Points, in no order, along strands that fork, close into loops and pass close to each other.
In the rows, zero is written as 128.
Two points are linked if the straight distance between their rows is under 159.
dudu: [ 82 194 112 162 108 114 139 172 162 132 100 131 113 144 153 148 172 113
 138 119 128 148 208 136  76 146 165  77  85  60 144 198 103  98 174 165
 166 146 122 162 152  98 120 100]
teki: [169  77 132 152 157 109  98  89 112  98  96 126 120 129 109 144 146 104
 105 152 159 110  86 131 118  68  65 188 169 140 116 109 187 143 140 121
 107 102 115 134 144 165  71 102]
Duta: [163 132  92 161 130 121 102  96 117 117  95  84 111 146 141 156 168 106
 158 133 150 175 107 135  41  93 101 130  76  58 156 169 127 117 201 156
 187 106 127 136 130 106 103 133]
dufu: [131 110 135 118 140  77 109 137 152 111 131 130 108 132 115 144 119 142
 144 132 123 134 131 115 161 129 163 114 132 118 116 123 132 135 116 116
 128 116 127 110 121 118 154 133]
dodi: [138 143 121 137 130  60 142  93  82 137  99 128 113 157 143  98 126  94
 112 137 163 123 139 162 111  39 101 159 139 156 130 123 180 129 122 140
 104 136  90 128 111 178 100  93]
puna: [ 78 176 105 160 115 126 163 141 125 155  85 180 120 166 161 136 152  77
  86 145  89 124 169 135 147 115 119 139 139 132 111 119 162 150  91 133
  99 154 126 171 140 160  84  77]
povu: [ 98 146 137 146  96 183 145  92  80 156 106 124 105 117  87  94 124  99
  73 129  80 143 134 135 149 149  98 129 120 118  86 139 135 152 103  70
 108 176  96 137 169 155  72  73]
kele: [131  82 134 107 171  52 102 106 157 124  94 141 104 144 105 124 112 117
 131 134 145 111 107 120 174  93 125 168 168 150  90 137 160  99 141  91
  57 143 102  67 144 143 129 111]
Lota: [134 143  95 105 129 125 109 153 170 152  96 141 150 132 146 146 145 114
 181 145  58 138 124  92 152 136 149 112 131 122  90  90 151 122 135 168
  97  93 151  98 159 132 191 131]
vivur: [186 130 157 128 156 155 104 124 152 124 134 100 141 116 123 139 147 125
 159 101 164 117  97 147  78 136 144 119  99 107  94 132 113  93 175 129
 166  96 128 114 147  88 130 172]
Didip: [101 141 175  97  94 113 156 167 150 161 162 187 130 130 114 137 115 122
 126 127 106 139 160  99 151 151 183 134 188 128 220  99 103 186 109 136
 152 142 152 191  80 147 140  96]
Vitak: [146 128 147 138 137 201 110 153 147 136 101 141 149 116 114 131 133  91
  79 142 115  80  84 124 174 165 106 138 150 148  43 135 136 112 146  58
 103 131 141 137 184 134  55 113]
Nimo: [ 75 199 121 159 138 179 160 145 138 163  77 140 150 141 149 147 199 108
 120 127  98 125 183 144  90 115 112 100  74  79 122 171 111 107 153 150
 135 146 116 162 166  93 110 107]
pim: [ 74 165  60 163  96 187 152 139  78 118 156 145 122 135 176 122 149 132
 104 126 145  93 158 153 145 154  83 109 111 128 116 176 106  90 133 112
 126 174 153 142 158 131  79 138]
mivov: [150 126 156 151 113 150  98 149 121  98 132 100 133  84  99 138 131 132
 109 163 129 172 163 137 110 118 131  85 105 104 137 137 120 225 128 139
 227  92  87 201 117 103 134 136]
gevus: [144 155 138 135 169  92 157  96  97 155 116 136 151 163 173 105 144  94
 137 118 168  73 118 170  73  45  96 175 127 161 128 110 177  87 126 174
  80 124 119 111 129 165 112 114]
nare: [ 95 142 172  80 107 142 125 165 154 126 209 151 152 114 119  94  65 143
 128 117 133  70 110  87 188 170 162 159 173 160 188 112  70 138 122  93
  85 177 166 126 103 122 157 118]
zek: [143 136 120 162 133 198 134 164 114 128 137 140 148 103 143 121 135  97
  77 126 164  55 130 162 154 155  93 106 142 159  72 148 127 102 126  96
 135 124 143 151 170 147  18 129]
Gofu: [133  75  91 113 130 157 138 129 163 124 124 141 161 168 135 158 113 162
 125 131  90  84  96 105 143 177 122 135 145 164 133  84 109  85 104 125
  75 135 181 104 130 148 135 163]
tov: [ 94 170 136 131 107 109 111 161 123 109 156 141  89 131 155 123 122 145
 144 112 144 144 174 120 153 159 172  88  86 106  90 200 107 105 154 103
 168 147 127 111 144  80 149 155]
dasi: [128  92 105 113 136  53 153  86 104 157 121 141  97 176 136 126 140 137
 108 134 185 138 146 178 145  72 114 130 143 180 111 136 172  99 110 115
 115 141 109 120  83 178  74 127]
lumor: [103 173 163 151 121 185 134  89  72 143 136 139 118 105 125  67 106 100
  62 121 111  99 110 128 135 131  90 165 130 136 109 114 139 136  95  79
  77 172 104 106 172 148  85  86]
ginof: [ 71 195 116 151 130 190 177 125 105 172 106 158 166 154 174 128 173 111
 107 129 100 112 164 161 103 116 102 124  79 134 119 139 129 123 109 163
 120 150 131 158 148 115 132 134]
fove: [ 83 201 117 129  91 121 142 169 108 118 168 149 134 129 197 104 112 122
 156 138 120 101 140 122 161 144 154 124 121 144 146 108 127 157 130 152
 116 140 148 142 131 120 174 123]
Dilek: [100 119 165 157 123 117 140  93 108 117 108 144  77 145  85 112 114 100
  62 126 152 166 177 139 125 125 137 140 120  94 134 161 127 143 104  91
 147 181  80 149 123 146  82  90]
Refak: [ 74 142 113 114 106 130 176 125 125 163 137 149 126 152 150 134 154 157
 115 120 132 168 178 150 120 135 144  71  81 135 118 168 100 111 122 136
 176 152 120 163  97 121 154 147]
bedud: [ 77  94 150  86 118 113 133  81  75 142 154 145  99 146 112 100 100 137
  91 164 132 155 139 126 172  85 115 181 178 178 183 118 141 184 104  91
 108 187  93 150  85 152 136 111]
zolat: [133 147 171 128 199 131 149 137 147 163 105 155 167 155 163 139 174 104
 122 114 169  74 133 171  94  99 120 167 117 170  99  92 164  96 117 171
  95 111 119 129 133 145 126 140]
vom: [101 115 110 102 143 156 131 110 130 119 138 162 148 140 142 121 117 152
 143 141 125 118 111 131 135 106 106 180 123 172 123  73 158 126 114 155
  78 149 117  91 112 108 210 183]
ris: [181  95 166 119 119 175 158 128 127 149 138  86 178  74  84 128 125 172
 129  84 109 143 125 126  75 144 140  84 133 154 108  87  98 137  90 188
 185  82 125 164 109 133 165 156]
pas: [163  42 204 109 159 127  82  93 144  96 147  68 114  84  33 121  88 183
 115 109 143 130  94 111 137 131 136 142 159 142 127 137 119 150 112  61
 135 104  96 102 132 116 123 146]
rigos: [ 86 168 140 112 101 108 146 170 123 121 204 177 138 139 189 122 105 147
 150 131 171  76 144 130 172 129 151 149 157 166 182 123 111 134 132 143
 132 147 176 151  90 120 147 145]
Geg: [157 127 162 142 144 194 101 198 160  96 120 144 162  83 117 146 122  91
  79 144 110  75  90 108 173 169 124 130 163 140  79 108 118 150 143  83
 133 111 127 156 175 115  97 125]
Tugi: [135 116 114 146 131 147 128 143  96 126 132 130 123 108 126 125 132 134
 104 156 175 123 146 173 158 120 106  92 122 176  75 155 159 140 140  93
 181 106 109 163 126 133  70 172]
gelem: [ 77 136  95 110 105 120 161  97 109 158 135 160 119 176 151 129 139 155
 131 127 104 160 142 128 134 113 140 121  96 142 130 121 127 129 112 138
 133 156 139 128 101 129 179 163]
kod: [ 88 160 127 127 133  56 142 158 188 145 107 190 101 172 152 145 137 111
 132 130  95 141 159  84 123 130 189 137 150 113 154 114 133 144 103 136
 113 146 133 138 112 128 161  93]
zeve: [152  99 136 160 126 151 126 162 125  89 133 138 122 107 112 139 114 102
  68 142 184  90 141 164 162 158 114 116 168 143  98 141 142 127 115  91
 151 119 119 168 139 149  25 128]
zenut: [117 174 164 130 126 202 148  87  96 159 150  96 136  91  93  72 136 139
  90  78 147 133 129 152  73 128  89 129  68 103 104 178 100  85 145  88
 121 165  73 103 153 104 118 128]
Retos: [ 99 169 173 181 110 163 142 102  87 103 120 129  81 107 109 100 106  72
  61 120 134 145 154 127  96 147 110 152 114  51 159 167 112 117 119  89
 116 184  88 128 155 131  79  72]
Tok: [111  75  83  83 161 116 100 178 189 107 121 150 166 124 151 176 117 146
 148 179  76 140 143  84 216 150 132 120 147 157 139 109 132 135  98 165
 100  94 153 113 113 113 222 172]
doko: [102 176  86 136 109 103 114 145 114  90 158 125 124 140 178 130 107 149
 192 138 100 131 120 103 132 129 146 135 106 113 177 101 119 154 141 164
 111 126 161 106 112  97 200 152]
pap: [104  38  99  76 140 125 153 159 146 118 139 113 130 128 124 183 106 186
  93 139 105 159 148 102 171 160 165  76 132 144 154 136  88 123  61 114
 201 105 173 136  67 118 148 183]
Mober: [ 84 143 118 143 116 111 134 160 147 118 128 138  99 134 139 152 154 140
 106 123 142 171 206 141 106 141 164  69  79  83 132 196  92 114 144 138
 194 144 109 158 113  98 135 131]
siv: [177 150 109 167 127 135 134  92  97 125 107  64 129 131 127 143 160 126
 162  90 131 167  94 135   9 110  75 143  77  47 176 161 114  89 195 163
 144 114 129 101 142 118 111 103]
vevu: [121 190 136 178 110 160 149 157 132 116 124 126 131 107 151 121 148 115
 133  82 108 115 133 129  59 172 155 116  99  55 172 135  76 114 151 143
 129 155 144 129 158  94 137  92]
gapi: [ 93 140  61 187 100 155 146 136 109 122  84 164 110 159 141 156 156  97
  89 151  75 147 156 123 125 139 103 124 127  95 138 119 141 171 108 127
 134 151 140 175 151 149  82  97]
Miga: [ 83 113 101  99 114  53 147 146 170 167 104 185 103 152 142 126 121 115
 130 151  73 155 149  77 184 128 161 136 203 138 163 103 135 148  92 135
  81 149 139 134 112 163 168  70]
Munis: [110 160  99 107 136  75 127 120 161 151  95 143  92 179 150 150 133 135
 167 109  71 149 142  79 121 132 187 117  92  94 111 143 135  83 134 132
  98 134 164  62 142 108 175 140]
gul: [ 95 163 102 131 112  71 164 114 140 154 115 160  94 186 152 134 133 127
 154 107  91 155 137 101  91 127 171 129 109 102 159 136 115 110 119 133
 112 163 152 110 112 124 158 112]
givip: [115 144 145 143 102 207 166  89 101 139 131  95 167 110 102  99 155 159
 113  77  98 183 133 138  26 131 112 121  64  93 173 125  80 123 135 175
 160 137  92 144 115 108 186 121]
zuna: [174 160  88 184 111 146 127  99  70  98 103  89 125 128 135 133 126 103
 147 109  89 138  61 108  52 124  55 169 120  83 172  92 143 139 162 156
 110 112 161 105 159 143  86  76]
duva: [144 115  70 104 136  78 154  80 111 153 132 125 135 184 160 133 129 152
 188 115 136 125 102 138  88  85 114 153 136 156 158  89 149  88 119 184
  92 122 159  93  96 161 155 153]
Bogi: [116 121 101 118  94  72 144 137 121 104 188 155 110 170 167 129 104 144
 163 136 183  89 126 137 165 121 132 142 177 156 202 133 124 112 124 136
 119 147 186 132  63 160  98 136]
kiku: [137 109  73  95 129  54 148 108 130 166 111 144 150 140 151 117 129 135
 186 142 107 142 122 120 124  74 113 154 181 158 178  76 142 140 103 200
  82 104 144 130  95 161 194 101]
lekez: [ 85 192 130 128 137 187 156 107 120 154 145 122 133 132 131 106 152 138
 116  71 145 102 135 146  95 144 102 138  70  95 106 175  82  45 147 103
  93 191 121  89 162  83 125 138]
Vuzo: [ 94 137 109 125 119 158 142 182 122 110 171 164 137 140 172 125 101 155
  95 122 143  85 144 129 196 177 139  98 130 193  93 157  98 104 121  96
 138 153 148 130 122 106 125 186]
Miri: [142 125 142 143 147 149 111 111 106  92 144 122 149 125 123 120 128 142
 126 117 140 108  93 131  97 106 100 176 111 127 146  84 141 153 123 143
 109 126 115 113 128 112 164 154]
fupil: [132 139  82 158  94 203 106 180 120  90 147 125 139 107 147 139 103 126
 103 140  98  89 112  98 177 193 118  96 118 130  95 164  79 119 174  83
 143 149 161 131 179  94 101 163]
fir: [133 131 138  76  93 111 155 123 143 189 125 124 141 102 106  92 119 129
 148 110  55 148 126  93 159 156 173 102 173 138 119  70 115 131  80 145
  91 119 128 118 135 170 175  69]
Niku: [155 171 144 109 100  88 101 110 112 147 107 102 102  95 110  85 117  88
 156 154  97 171 108 102 138 102 130 134 134 114  96 115 164 167 165 118
 125 113  93 118 144 138 138  75]
kof: [ 96 125 173  95  87 141 160 151 113 164 172 170 120 120 110 106  92 119
  88 126 117 123 152 116 183 163 169 125 186 146 161 113  99 168  92 100
 139 180 126 184 103 163 117  87]
ramaz: [136  21 128  76 162 111 115 149 167 101 112  88 129 121  94 183 101 175
 104 135 114 134 133  81 166 158 173  86 123 116 122 149 108  97  88  80
 176  84 166  85  99 107 137 174]
pitav: [ 99 186 128 165 130 157 135 143 125 150  89 164 122 143 157 146 156  60
  89 149 124 105 167 151 150 128 109 128 123 110  78 157 161 119 133 124
 128 135 129 156 162 132  42  98]
Rege: [128 168  79 106 109 132  87 135 120 113 139 116 134 117 163 128 112 131
 211 161  81 136 110 102 147 124 129 130 101 125 118  93 153 143 170 173
 109 104 143  90 142 100 208 172]
nav: [153 170 119 109 107 119 128 134 157 176  93 119 152 105 113 120 135 111
 180 114  35 138 104  86 121 155 157 115 140 101  98  65 139 126 122 173
  87  97 145 103 170 152 174  74]
kuduk: [136 172 160 141 105 148 149  73  58 154 154  84 109  94 101  46 113 141
 115 103 164 183 127 151  85 115  94 123  71 114 131 173 127 118 146  91
 130 152  63  86 133 132 111 109]
viv: [167 151 150 165 102 132 143 108  99 133 129  99 118 102 110  90 135 102
 130 108 183 127 137 167  86 127 115 108 121  96 115 167 129 102 144 127
 143 130 112 127 136 157  51  86]
res: [163 118 178  98 185 109  97 165 177 142 123 137 171  62 114 104 139 114
 176 143 162 114 133 147 154 107 130 148 161 168  90 102 161 141 141 173
 104  71  91 119 145  99 200 139]
Rim: [170 125  46 166 111 113 110 104  76  85 115  92 119 148 136 155 128 134
 173 142  94 146  87 116  86 107  75 146 123 101 189  88 146 160 137 164
 126 106 156 122 128 148 111 119]
kifiz: [142 106  93 106 159  41 132 157 155 174 101 151 158 118 173 121 145  97
 181 145 137 129 155 146 162  84 120 138 183 173 134  85 158 146 114 215
  89  89 121 133 130 147 184  89]
kep: [161  97 133 150 131  79 116 116 110  80 150 100 110 123 113 130 123 137
 134 143 198 126 146 165 125  91 117 139 160 135 166 119 155 163 109 142
 144 110 114 154  87 152  91 124]
Degis: [150 139 166 157 147 102 143  99 124 119 126 102 159 150 140 118 147 143
 162  99 176 137 125 151  21  75 140 134  69 102 178 130 126 127 141 197
 164 102 106 124  99 114 161 134]
Nok: [126 145  81 142 133 141 154  89 125 177  98 110 152 173 136 153 186 144
 167 117 114 167 154 156  58 101 103 100  61 110 130 150 127  98 140 185
 146 114 122 125 120 123 125 151]
Vap: [158 141 169 144 198 149 128 159 171 157  71 143 157 154 155 178 196  86
 130 102 136  91 130 155  77 130 128 140 119 131  95 110 142 104 140 167
 119  88 142 153 156 138  72 124]
Mugeg: [ 93 148 112 126  98 169 128  99  89 151 120 132 100 131 103 101 127 131
 102 134  95 147 126 131 170 137 107 116  95 134  64 164 144 134 142  57
 119 169 107 108 161 118 103 138]
Nera: [166  93 175 146 121 142 144  98 124 144 131  99 115 102  61 108 126 139
  89  71 174 117 123 153  96 155 117 107 142 120  91 160 105  90 110  80
 140 137 103 128 141 155  46  94]
zozug: [154 116 146 105 129 107 130 138 152 120 170 109 160  99 112 117 119 150
 173 109 121 106 105 118 125 148 148 134 175 132 171  74  99 140  97 169
 102  99 149 132 105 142 177 103]
zoguf: [127 156 160 107 156 192 124 166 137 167 124 141 172 100 150 113 135 120
 136 141 137  99 136 169 131 127 112 128 112 206  45  93 171 115 135 161
 115 109 107 124 157 117 154 190]
miv: [146 121 161 139 120 121 135 153 116  99 175 100 129  83 108 120 109 153
 120 134 175 137 161 162 136 130 152  81 131 141 147 147 114 180 101 128
 195 108  99 179  91 110 132 155]
fano: [146  52 106  95 134 180 123 129 169 122 116 111 159 136 105 164  97 173
 128 122  67 120  96  92 124 169 141 120 120 139 120  86 117  83  96 137
 112 117 164  79 128 121 170 185]
Sas: [161 124 129 153 140  87  99 104 129 110  70 128 108 141 113 145 130  83
 123 141 111 143 101 108  84  73 104 178 135  91 128 115 171 157 145 135
 123 121 113 138 140 146  98  81]
suted: [ 85 117  70 146 109 163 124 156 117  78 149 159 120 159 165 154 116 168
 100 133 108 111 137 108 181 177 124 107 104 145 123 168  82 113 142  88
 140 166 160 120 134  87 140 191]
divi: [ 91 112 120 108 166  81 101 129 138  92 160 137 132 107 126 122 115 123
 141 160 144 145 143 135 184  76 117 193 164 162 190 138 135 201 102 151
  80 138 119 149  86 101 214 121]
Tati: [195 111 128 103 171 124  87 101 172 138 114  87 118 153 144 157 147 109
 199 116 148 135  69 115  90 131 153 133 115  95  91 140 130  67 193 139
 143  76 160  97 142 112 113 166]
Farir: [141 115 153 123 131 137 144 106 116 126 168 116 134 125 106  95 110 158
 122  91 174 107 103 145 105 137 124 137 118 145 124 117 114 116 115 109
 122 143 121 105 120 123 132 150]
badu: [136 156 138 165 122 187 109 164 140 104 104 133 131 105 132 150 148  96
 107 115  87 116 107 121 110 162 143 125 109  74 121 124 100 148 158 116
 149 135 139 145 177  85 137 121]
bomub: [143 179 133 143 117  68 103 130 117 106  97 114  99 125 129 116 108  85
 154 148 109 156 128 107 102  75 125 154 115  86 144 119 159 172 153 149
 132 121 102 130 132 128 142  87]
lebo: [ 99 154 126 125 157 192 157 144 109 167 115 142 167 148 178 138 162 127
 129 141 139 107 160 183 114 118 100 112  74 194  82 116 155 119 128 183
 133 118 122 147 136 119 132 191]
kina: [131 108 137 132 167 119 114 138 159 110 117 160 137 163 131 141 126 113
 112 129 140  59  95 119 159 140 121 170 142 144  96 112 140  91 135  93
  53 147 143  85 157 142 101 120]
ziten: [134 154 165 100 142 121 128 143 139 165 119 150 156  93 128  89 144 114
 141 129 131 113 129 138 151 114 139 139 143 171  62  93 160 123 132 144
  80 117  96 109 154 130 183 123]
kis: [143  32 201 117 162 147  99  90 140 120 105 105 129 109  48 152 125 183
  85 109 105 163 110 108 110 119 118 139 145 141 114 102 127 171  96 103
 146 111  89 137 134 129 160 146]
vabug: [107  78 108 121 119  98 173 109 136 168 109 163 106 182 117 156 146 142
  92 121 143 140 149 158 139 144 126 109 150 154 124 130 128 102  88 113
 132 145 139 153  87 175  60 113]
zoka: [144 141 160 101 111 118 131 162 154 127 197 117 156  95 126  78  86 132
 148 103 162  65 107 117 165 165 156 137 188 159 168  98  87 125 106 127
  87 139 150 130 110 145 137  98]
Mebis: [ 92 150 136  97  91  72 136 111  83 129 172 146  85 140 145  98  91 125
 136 158 149 160 158 129 169  88 139 158 162 154 208 130 134 181 125 128
 124 175 120 157  62 144 142 107]
ruka: [103 106 173 120 160 145 118 105 141 123 157 153 142 135 112  82 103 133
  84 117 165  57  92 131 156 124 107 186 150 179 101 104 135 101 111  64
  51 173 111  75 157 133 123 131]
gabi: [ 83 181 106 159 123 213 131 148  89 114 161 140 136 107 162 105 137 129
  94 111 138  90 137 147 120 148 102 118  82 121 113 161  87 101 142 107
 127 174 133 124 167  89 132 155]
zokif: [ 94 191 126 149  98 173 177 127 121 154 118 129 151 123 134 112 156 128
 130  93  69 159 142 120  47 161 149 108  81  79 171 124  77 130 137 159
 133 149 125 146 137 105 177  96]
Vora: [151 113 118 113 114 159 149 136 129 168 126  92 167 103 117 144 139 159
 152 115 106 162 154 148  84 143 151  55  91 134 100 121 110 119 108 188
 205  78 127 150 120 121 164 173]
dos: [158  68 112 103 147 179  93 177 179  97  80 120 165 117 122 197 116 143
 115 158  39 127  96  63 163 179 150 104 125 116 116  99  99 121 129 124
 143  98 164 110 153  93 168 186]
mup: [125  82 137 158 144  92 117 131 134  80 117 152  92 148 111 151 122 106
  72 156 217 120 166 169 158 119 114 141 161 138 130 131 167 138 102 108
 151 128 110 160  94 152  42 136]
mibit: [170 143 113 167 135 149 106  81 111 123  62 102 127 147 134 157 160  85
 126 128  92 148  63  99  49  91  79 181 125  77 131 117 155 148 169 151
 129 103 144 153 157 135  83  83]
leka: [133 205 172 172 108 161 141 129  93 109 140 108 108  86 134  96 106  90
 113 102 117 137 120 119  80 157 121 141  96  59 161 128  96 134 140 113
 120 157 113 108 161 116 115  59]
zes: [119 171 153 121 110  94  87 132 136 109 136 141  63 133 144 109 109 115
 149 135 147 141 125 108 176 139 169 125 108 103  61 205 147  99 188  63
 134 151 125  86 150  84 113 145]
korir: [126  28  75  92 101 121 142  87 110 123 141  86 128 135 102 137  94 179
 125 147  97 140 125 103 171 149 133  88 148 140 146 116 119 111  73  95
 138 113 169 101 104 166 112 143]
Pubu: [146  87 131  81 159 106  81 158 176 114 121 117 122 121 124 168 117 146
 150 152 124 139 119  96 179 144 163  92 119 123  86 143 141 104 146 103
 150  82 148  91 119  97 155 182]
roviz: [151 113  99 110 131 109 119 134 144 172 107 112 130 136 134 160 158 133
 145 151 114 166 158 144 123 120 136  62 101 133  88 125 150 134 126 159
 187  79 137 143 120 143 127 141]
Seren: [ 84  89 149 112 152 125 107 114 111  87 170 136 117 117 103 124  94 133
  93 167 163 115 137 137 187  90 111 200 184 173 197 135 137 192  94  98
  90 163 110 159  83 129 142 122]
tabod: [138 159 123 108  95 144 116  90  82 156 128 108 111 100 103  70 110 132
 138 137  96 157 104 127 149 120 109 127 118 148  82 111 161 146 148  98
  98 132 100  95 154 134 139 116]
tozo: [136 133 168 123 141 171 103  98 115 144 122 131 135  87 102  62 108 115
  93 128 132  88  77 121 153 110  85 184 146 166  74 107 172 124 134  64
  59 133 105  80 185 138 106 112]
Kesu: [123 147  51 165  75 120 150 116  70 116 161 115  91 158 169 106 119 134
 155 121 171 113 144 156 142 146  96 103 128 125 134 176 124  87 145 118
 126 163 165 106 124 157  62 124]
tiso: [156 124 143 163 150  63 126 122 128  96 133 109 126 159 149 143 137 124
 152 138 206 118 146 166  64  71 136 134 111 117 177 137 146 138 137 174
 169 110 114 145  89 135 113 131]
Lod: [144 178 151 118 102 124  79 139 151  89 143 112  83  90 137  81  85 100
 153 172 154 132  76  89 187 153 164 139 155 111  85 174 151 129 196  49
 115 124 126 115 158  94 105 122]
Loduz: [141 172 116 169 159 120 137 152 154 145  81 150 124 166 157 162 171  66
 140 121 120  93 136 137  99 124 132 144 125 109 109 125 155 107 144 150
 102 122 150 138 164 141  61 102]
ladaf: [171 126 137 124 119 138  84 128 146  98 147 101 134 110 108 100  82 124
 159 129 127  86  61  91 155 165 126 141 137 123 111 121 119 111 170  86
  80 124 142  68 161 121 118 125]
pasun: [107 111 134 149 157 148 105 126 136 114  87 155 101 147 125 168 158 109
  68 149 142 149 134 146 134 111 108 134  89 104  88 166 150 142 148  78
 163 141 105 150 135  95  88 145]
gebaz: [157  43 129 113 166  57  89 103 171 127  75 127 119 127  80 145 127 117
 140 140 111 133 101 101 153  95 109 166 184 125 113 119 159 123 123 120
  89 100 122  92 149 157 127  80]
bab: [157 122 166 116 169 147  89 227 184 101 120 138 157  76 129 164 116 108
 101 160 134  99 101 105 196 176 152 107 165 163  70 141 120 145 153  91
 162  84 112 161 143  97 119 169]
Nives: [168 101 164 103 147 106 106 131 166 112 140  85 153  85  81 147 125 162
 169 105  98 150 119 102  94 129 170 125 141  94 172  79 106 160  97 184
 140  72 138 130  93 109 214 119]
vuful: [146  82 127 108 139 142 102 196 175  97 126 115 161  94 102 177 103 145
 111 152  68 116 118  84 196 174 154  96 169 140 122 111  94 161  94 122
 136  89 141 143 135 121 154 143]
rami: [169  66  80 118  87 112 147 103 107 131 156  93 122 129 102 112 101 158
 130 121 140 111 120 143 169 162 124  74 172 156 122 123 118  96  92 100
 130 114 157 109 120 191  51 112]
nud: [118 101 144  97 131 117 145 171 143 112 187 127 138 110 126 154  97 171
 118 111 151 123 138 132 159 157 175  93 141 152 152 141  69 133  96 120
 184 120 143 156  73  99 153 183]
zor: [174 123 143 138 142 174 102 127 138 113 152 104 141 113 101 103 112 138
 131  96 163  81  75 130 110 154 116 136 117 131  92 132 118  91 156  87
 117 124 137  89 158 105 101 167]
Mese: [178 162 144  95 117 108  78 122 161 111 140  84 118  80 118  89  90 116
 196 152 127 129  53  84 161 148 149 135 158 111 101 134 136 118 194  99
 103  89 134  80 151  98 151 116]
katop: [117 141  79 132 128  70 177  87 110 176 110 140 138 203 170 135 158 133
 168 124 138 145 144 154  63  69 121 123  98 148 160 131 149 104 126 188
 134 127 139 135  86 160 128 132]
posa: [115 154 156 103  85 100 149 131 120 162 136 139 112 115 112  79 112 110
 122 119  85 145 152 110 167 151 175 114 171 132 122 100 128 159  94 117
 104 156  98 143 134 173 139  54]
luma: [149  82  72 133 110 105 128  77  95 110 137  87 113 148 120 146 127 169
 159 124 118 170 111 126  92 119 110 115 103  95 173 115 124 135 112 145
 154 111 149 103 100 139 134 148]
likiv: [114 141 177 134 124 173 169 101 115 147 145 128 182 133 134 105 145 151
 129  94 145 148 132 150  26 104 134 137  75 125 184 106  98 132 125 194
 170 121 108 159  91 112 187 138]
Nizi: [104 123 125 125 153 138 143 164 113 136 135 157 119 133 149 135 134 151
  90 125 171 114 155 169 173 148 120  90 108 198  54 170 138 101 124  91
 157 128 109 134 108 116  98 194]
taf: [145 100 170 137 153 153 108 105 138 116  90 135 146 124  88 151 155 140
  93 118 102 156 116 120  87  96 111 154 104 112 117  90 141 185 113 143
 145 109  99 152 134 120 164 129]
lada: [113 136 114 145  97  79 172 127 121 125 156 171 105 168 153 134 126 119
 140 120 178 115 147 142  98 125 141 143 163 121 203 125 120 119 123 145
 143 151 165 151  83 162  78 114]
Mozuf: [176  67 116 119 136  85  81 103 125 107 104 105 120  86  83 115 125 120
 141 166 135 146 100 120 169  85  81 161 195 146 119 117 167 176 136 126
  96  88 109 127 138 149 118  89]
bipin: [121  59  92 101 103 121 131  86  99 103 171  93 114 133 104 144  99 181
 143 152 106 159 118 114 154 130 129 115 152 133 205 111 109 169  81 119
 146 121 155 142  75 151 137 138]
pif: [ 99 121 100 138 111  99 172 125 129 147 114 185 115 179 151 133 137 107
 107 127 133 113 131 138 138 119 129 153 169 151 154 105 143 117 101 131
 100 158 155 153 109 182  83  96]
gib: [138 137 120 143  88 111 151  86  74 136 167  79  83 116 112  79 122 145
 130 107 207 166 149 169  92 124  96  95 101 101 138 208 113  81 145  94
 147 162  89  99 113 153  80 118]
toluv: [151 138 104 111 148  94  96 100 151 136 110 110  97 168 139 162 133 133
 190 103 112 145 101  96  99 124 162 126  76  72 110 159 132  62 178 126
 129 120 156  53 143  88 150 165]
Rofe: [164  88 191 142 138 121 119 113 135  95 150  98 100 109  67 120 107 148
 113  91 178 124 121 138 104 147 150 120 138 101 128 156 104 121 121  78
 152 135 102 115 126 125  89 125]
Bava: [ 74  82  98  77 117  95 138 153 166 148 120 169 132 142 143 146 116 153
 128 164  62 148 142  74 220 148 155 118 170 154 151 102 125 139  84 124
  94 130 160 124 107 147 191 119]
nul: [ 93 130 175  61 116 118 126 161 162 158 185 160 145  98  96 127  98 136
 141 126  86 126 132  85 195 157 183 154 190 141 209 111  79 175 105 125
 107 149 154 153  87 126 201 104]
vofar: [121 116 159 155 137 106 118 112 133 105 105 145  90 145 103 137 139 105
  74 147 183 163 173 157 116  92 127 130 101 107 112 168 159 149 130 107
 178 134  78 152 108 121  84 126]
mif: [157 107 177  98 192 113  98 189 188 151 102 124 172  93 131 157 156 128
 157 142 155 129 140 155 118 126 142 100 133 167  88  93 152 141 130 197
 164  47  98 152 123 123 176 160]
suzo: [164 106  65 142  93 123 147  93 104 139 152  91 113 142 114 117 121 143
 154 102 149 109 109 149 126 170  99  88 144 116 119 153 108  66 124 106
 109 139 162  88 135 177  43 108]
roga: [102 160 117 166 127 192 104 122 116 100  94 144 105 124 145 144 156  85
  87 141 110 131 113 123 117 127 103 153  92  65 116 168 126 125 181  84
 140 161 129 136 177  73 101 124]
niv: [114 100  87 102 165 131 103 159 152 111 129 161 143 157 167 162 135 152
 158 164 119 120 133 122 180 129 120 131 117 174 107  97 151 114 131 156
 102 110 138 107 115 112 192 205]
Fola: [194  79 189 125 139 134 123 133 152 108 127  85 141  82  66 150 128 158
 125  77 107 138 116 109  86 151 171  94 151  97 145  99  81 156  88 151
 176  77 130 153 122 129 144 110]
Fidi: [133 125  95 146 143 176 119  99 107 132 102 104 145 144 136 162 192 135
 135 133 142 159 137 166  64  98  86 117  59 105 120 157 131 116 176 157
 181 109 111 148 135  99 122 173]
kelup: [ 94 169 129 115 125  49 114 148 119  95 167 129 111 121 170 107 104 109
 155 159 169 129 164 140 162  62 142 171 156 148 201 143 145 183 120 169
 113 143 124 160  78 117 179 111]
puvu: [132 118 108 163 115 169 114 125  90 101 130 105 144 109 131 142 151 144
 126 146 131 167 143 151  77 109 101  98  70 104 158 126 119 186 150 167
 207 105 112 171 123  97 158 165]

How many points has the smallest loop of links through each point below? Write none if it is on no loop.
kina | 14
vofar | 8
Degis | 12
pitav | 10
taf | 6
divi | 5
lekez | none

A piece is two or more points that can be reached from each other along the links. Count, over all rows, the pieces, the separate loops (a circle has one, a figure eight two, a Y none), the forks (points with three links) and the tips (points with one).
pieces | 6
loops | 8
forks | 14
tips | 10

A tip is a point with one link. Name the tips that can be reached along the links from each point below, in the order of the rows.
zor | mif
givip | fupil, bab
nul | gapi, roviz
kiku | dufu, siv, kifiz

Name the points in between on the shortest way along the links from the first point to the second, in order.
pas, bomub | Rofe Nera viv gib kuduk zenut lekez gabi pim Kesu suzo rami korir bipin luma Rim zuna mibit Sas
Bogi, Vora | rigos fove doko Rege Lota nav fir posa kof Didip nul nare zoka zozug Nives Fola ris
zuna, lumor | mibit Sas bomub Niku tabod Mugeg povu
ziten, Bava | zoguf lebo ginof Nimo dudu Mober Refak gelem gul kod Miga
gelem, viv | gul Munis toluv Tati vivur zor Farir Rofe Nera
